Each row is a point on a landscape with many valleys, with its height.
A ball rolls from a point to the lowest of its 5 nearest points, and stops where none of them is lower. Distance is the straight distance between rows; heights are no part of it.
K881: [ 12   5 -22  -2 -10  11  -8  -9 -11   2   0 -12 -19 -15  16   3  -5 -19
  20  -1]  h=73.5
K478: [-17 -29  32  22   0 -23  16  25  33 -11  -4  35  48   5 -28 -16  -1  35
 -32  22]  h=50.4
K931: [  0   7  10   5  -1   2   2 -11  11  19   5  17 -12  -9   7 -28 -19 -18
 -17   2]  h=12.9
K947: [-22  -3 -10 -23   0 -18   9  37 -17 -58  -5   5  23  26 -50  30   7  10
   1  23]  h=53.0
K8: [  6  -2 -37  -5 -10 -13  16  15 -26 -41   8 -11 -16  15 -20  30  24  -6
  39  12]  h=7.2
K685: [-16 -21  16  14   1 -28   1   6  37  31   3  30  18   8   5 -26  -6   3
 -29  28]  h=34.7
K796: [ 24  14  25 -14  19  29 -28 -52   8  48 -18   8 -15 -27  33 -30 -21 -20
 -39 -36]  h=32.6
K909: [ 20 -36  31  31  38 -24   2 -13  37  83 -12  22  34  -5  -5  -2 -32  -4
 -56  11]  h=50.9
K394: [ -2  13   2   2  -3  -5   9   4   6   9  16  13  -2   2   7 -11 -15 -18
  -2  -2]  h=37.2
K769: [-16  -8  -9  -5  -7 -13   8   9  10   4  10  29  10   6  -2 -22 -12 -11
  -8   6]  h=39.1
K215: [ -8  -3  12   6  10   8   2 -28  15  51   5  24   8  -8  29 -30 -21 -10
 -37 -13]  h=17.7
K635: [ -1  58 -26  -6  -5  40  16  13 -51  -5  -8 -59 -52  32  26  30  42   3
  50 -13]  h=1.0
K657: [-19  -5 -16 -31  13 -20   5  42 -20 -78   5   5  44  31 -66  38  15  22
  12  25]  h=67.6
K238: [-20 -24  -6 -17  -4 -30  -2  18   4 -46   7  15  21  12 -37  11   0  22
   3  17]  h=49.5
K564: [ 12  30 -24   6 -14  23   1  10 -26 -20   6 -31 -43   0  22  34  16  -5
  36 -11]  h=57.9
K658: [-31 -17   9  -1  -4 -18  10  38  10 -46   6  22  56  18 -52  15  -3  42
 -28  29]  h=61.5
K682: [  3  42 -11   7 -12  42 -15   0 -38  -9  -7 -62 -37   6  30  29  17  11
  38  -3]  h=31.6
K771: [ 15 -11  13  19  30 -13 -11 -29  20  73   5  25  26  -7  26 -21 -16 -18
 -61  -7]  h=21.7
K510: [  9 -42  35  24  22 -29  10 -11  43  57  -2  37  33  -7  -4 -19 -24  -1
 -56  22]  h=55.6
K54: [  2 -38  24  16  41 -25  18  -1  46  48  -2  26  29   6 -14 -22  -8   0
 -42  25]  h=52.7
K555: [-31 -24  23  -8   6 -16  14  41  29 -36   1  34  45  17 -44   1  -1  32
 -26  29]  h=58.7
K235: [ 33   4  12 -19   3  28 -34 -53  -7  39 -26 -14 -26 -49  39 -36 -16 -17
 -28 -44]  h=54.1
K785: [ 28  29   8  -2 -12  30 -14 -23   9   8  -4 -17 -14 -39  29  -4  -6 -18
  -4 -30]  h=38.5
K180: [ -1  21 -34   2 -21  24   2  21 -31 -35  -6 -51 -36  39  -6  41  57   7
  42  -6]  h=37.9
K992: [-25  -7 -11  -8  -2 -33   5  33 -15 -66   9  21  54  22 -60  30  11  22
  -2  21]  h=64.1
K23: [-12 -25  25   4  23 -22  16   6  46  31  -6  26  24   5 -15 -24  -8   8
 -37  20]  h=39.3
K975: [ 43  17  21 -17 -16  18 -34 -44 -23  39 -21 -23 -32 -50  53 -41  -9  -6
 -10 -53]  h=44.3
K734: [-29 -11 -19 -17   0 -13  20  35 -16 -85  21  19  59  34 -63  54  23  32
 -11  32]  h=79.5
K863: [ 32  -1  28 -28  14  16 -43 -51 -15  46  -5  -7 -29 -41  39 -44 -25 -22
 -37 -56]  h=62.4
K445: [-10 -40  30   8  24 -24  23  24  34   8   6  35  48  14 -29 -14   1  37
 -36  37]  h=54.7
K955: [  3  28 -23 -10 -15  39  15  16 -39 -25   4 -41 -29  16   7  45  43  -9
  46  -2]  h=34.6
K541: [-17 -17 -24 -11 -11 -22   9  24 -14 -69   3  -4  -1  31 -46  25  24  19
  33  27]  h=26.3
K284: [ 11  29 -20  13 -10  19   3   4  -9 -15   6 -23 -34   4  12  13  13  -7
  38 -12]  h=66.0
K45: [ 16 -53  24  26  48 -39  10  -3  48  67 -18  44  39  -6 -17  -3 -27   1
 -48  14]  h=65.6
K80: [ 11  27  12  10 -10  19 -23 -30  -5  14 -10 -21 -19 -37  26 -32 -24 -21
   8 -32]  h=36.3
K854: [-16 -13   3 -19  10 -27   8  23   9 -36  12  10  22   6 -27  -8 -14   9
   0  17]  h=54.6
K807: [ 11   8   7   9   4  10 -19 -27  12  37   2  20  -4 -20  27 -30 -15 -10
 -24 -11]  h=21.9
K756: [-39 -13   7 -14   3 -16   5  22   8 -47   6  24  33  13 -37   4   4  25
   6  18]  h=55.1
K383: [-12  -2 -19  -7  -6 -11  14  28 -27 -38   6  -7  -8  22 -29  28  19   2
  31  18]  h=19.6
K644: [ 21  31 -12   9 -17  19 -13 -10  -5  -8  -1 -32 -24 -21  26   5   5 -13
  28 -17]  h=65.7
K699: [ 19  35  -7  -5 -21  29 -13 -11 -35   6 -22 -55 -37 -18  29   6   6   8
  28 -27]  h=53.1
K743: [-10 -11  25   7  18   0   3  -7  32  56  -5  22  15 -11   7 -28 -15  -1
 -46  10]  h=25.8
K601: [ 16  24 -18   8 -16  23  -2 -12 -13   0  -3 -33 -31  -6  16  22  11   5
  33  -8]  h=64.0
K728: [  7  18 -28   3 -23  -1   7  18 -25 -24   2 -23 -30  19 -11  29  32  -6
  46  12]  h=25.4
K250: [  8  25   7   4  -2  22 -10 -26  12  24   0   1  -7 -31  31 -18 -14 -26
 -18 -15]  h=28.4
K136: [ 18  35   0   2 -16  22 -34 -21 -18  11 -26 -37 -24 -34  38 -11  -2  -6
  22 -38]  h=36.6
K551: [-15 -22   4   2  -4 -18   2   0  22   7   7  17  17  12  -2 -15 -11  -3
  -7  15]  h=36.4
K950: [-20 -22  -1   6  -9 -31   8  17  19 -11  15  20  11  15 -16 -13 -14   1
   9  13]  h=44.8
K916: [-24  -3 -16 -19 -13 -28   1  40  -3 -63   2  20  27  17 -46  21   8  32
  -1  11]  h=52.6
K146: [-16  -4   0   1   0 -13   2  -7  12  13  15  35   8   2   5 -16 -14  -3
  -7   7]  h=29.2
K459: [-19 -10 -11   6 -11 -21  -3  12   5 -24  14   7  -3  20  -3   1  -7   7
  16   7]  h=56.0
K570: [ 19 -37  34  25  33 -16   6 -27  34  76   4  31  27  -9   7  -2 -30 -17
 -51  -4]  h=35.3
K162: [-33 -24  24   4  16 -21  13   5  14   2  12  27  25   6 -19 -25 -17  12
  -9  20]  h=41.9
K142: [  1 -18 -20  -1 -10  -9   8  10  -2 -28  18   1  -7  12 -14  21  -2  -4
  28  -4]  h=52.5
K612: [ -1  -4 -27  -9  -8  -1  19  20 -14 -50   0 -14 -14  28 -32  25  28  17
  41  11]  h=15.8
K945: [ 21  25 -21   9  -6  33 -13  -9 -20 -16  -4 -46 -22  -3  29  30  12   7
  38 -23]  h=52.2
K407: [  8  36 -19  -6  -6  37   6   4 -45 -10  -5 -52 -48  15  21  30  33   0
  49  12]  h=18.9
K295: [  4   7  -3   6  -8   6  -7 -17   9  26   4  15   2 -19  17 -18 -16 -11
  -2 -12]  h=27.3
K736: [  7  10 -27  -4  -4   3  23  24 -35 -31   0 -30 -35  34 -22  34  36  -3
  39   8]  h=21.0
K681: [ -2 -43  42  16  29 -25  25  11  46  16  -7  26  50   4 -25 -16  -7  16
 -39  42]  h=57.0
K377: [  7   2  20   6  20   3  -1 -23  18  56  11  25   2 -25  33 -25 -20 -16
 -44 -19]  h=15.6
K981: [ 33   4  28 -30  12  32 -33 -43 -14  52 -30 -22 -24 -49  45 -46 -11 -17
 -35 -69]  h=65.2
K686: [  3  11 -24  -5 -21  -3   4   3   2 -11  15  -4 -16  -8  -4  15  -5 -11
  32  -4]  h=72.9
K638: [ 16  14  17  -1  19  15 -12 -43  -1  59   3  36   8 -22  37 -22 -30 -28
 -40 -22]  h=8.4
K842: [-13 -11 -24  -9  -1 -16   7  15  -3 -33   9  -4  -1  18 -27  21   5  10
  16   8]  h=35.7
K208: [  9  32  -5   3 -19  32 -20 -24 -16   9 -19 -45 -30 -18  34  -3  -4  -4
  16 -33]  h=45.6
K88: [ 15  12 -13   5  -2  15   4   7 -11 -24   6 -13 -32  14  -1  14  12 -12
  41   4]  h=52.9
K791: [  6  -4 -13   8 -13   1   6  -2  -5 -18  19  -6  -7  -6  10   7   3  -7
  26  -8]  h=74.1
K573: [ 17  17   4   2 -25  26 -14 -20  -7  -2   1 -11 -20 -28  26  -7 -10 -17
  15 -24]  h=51.7
K55: [-15  53 -27 -21 -13  48   3  11 -66 -24  -7 -53 -43  39  13  31  51  -6
  53   3]  h=19.3
K731: [-20 -19 -13 -13 -10 -27  14  20  -2 -72   4   0  14  14 -39  19   7  17
  20  13]  h=38.6
K168: [-11 -22  23  13  15 -18   2 -11  24  46   4  22  17   9  10 -22 -11  -9
 -30  15]  h=28.9
K669: [  4 -17  11  13  11   3  -7 -11   9  53  11  37  15  -9  25 -16 -18 -17
 -36   3]  h=21.6
K210: [ -7 -23 -33 -12 -13 -15   8  24  -9 -58 -12  -3  -4  14 -30  26  14   9
  32  11]  h=26.2
K371: [ 21  24   7 -12 -18  22 -36 -29 -17  20 -24 -41 -36 -45  33 -26  -3 -11
   0 -48]  h=13.7
K358: [ 14  27 -11  17 -15  39 -10   0 -26 -15 -18 -44 -37  -2  27  25  14   1
  41 -12]  h=43.8
K39: [-21 -22  22   3   6 -33  20  13  36  -3   4  36  35   5 -16 -27   7  13
 -22  35]  h=42.2
K448: [-14 -13   8  11  12  -7   1 -10  10  40   3  29  14  -4   3 -25  -8  -8
 -12  10]  h=26.9

Where does a ball stop that starts at each point below?
K564 | K635
K657 | K8
K992 | K8
K601 | K635
K947 | K8

Call two points neighbours if one is among the 5 nearest of the other. Go from one point of each pair to the other, from neighbour to neighbour, staying as low as possible. Name the highest point that can't be avoided.
K371 / K635 | K699
K638 / K931 | K807
K371 / K931 | K80
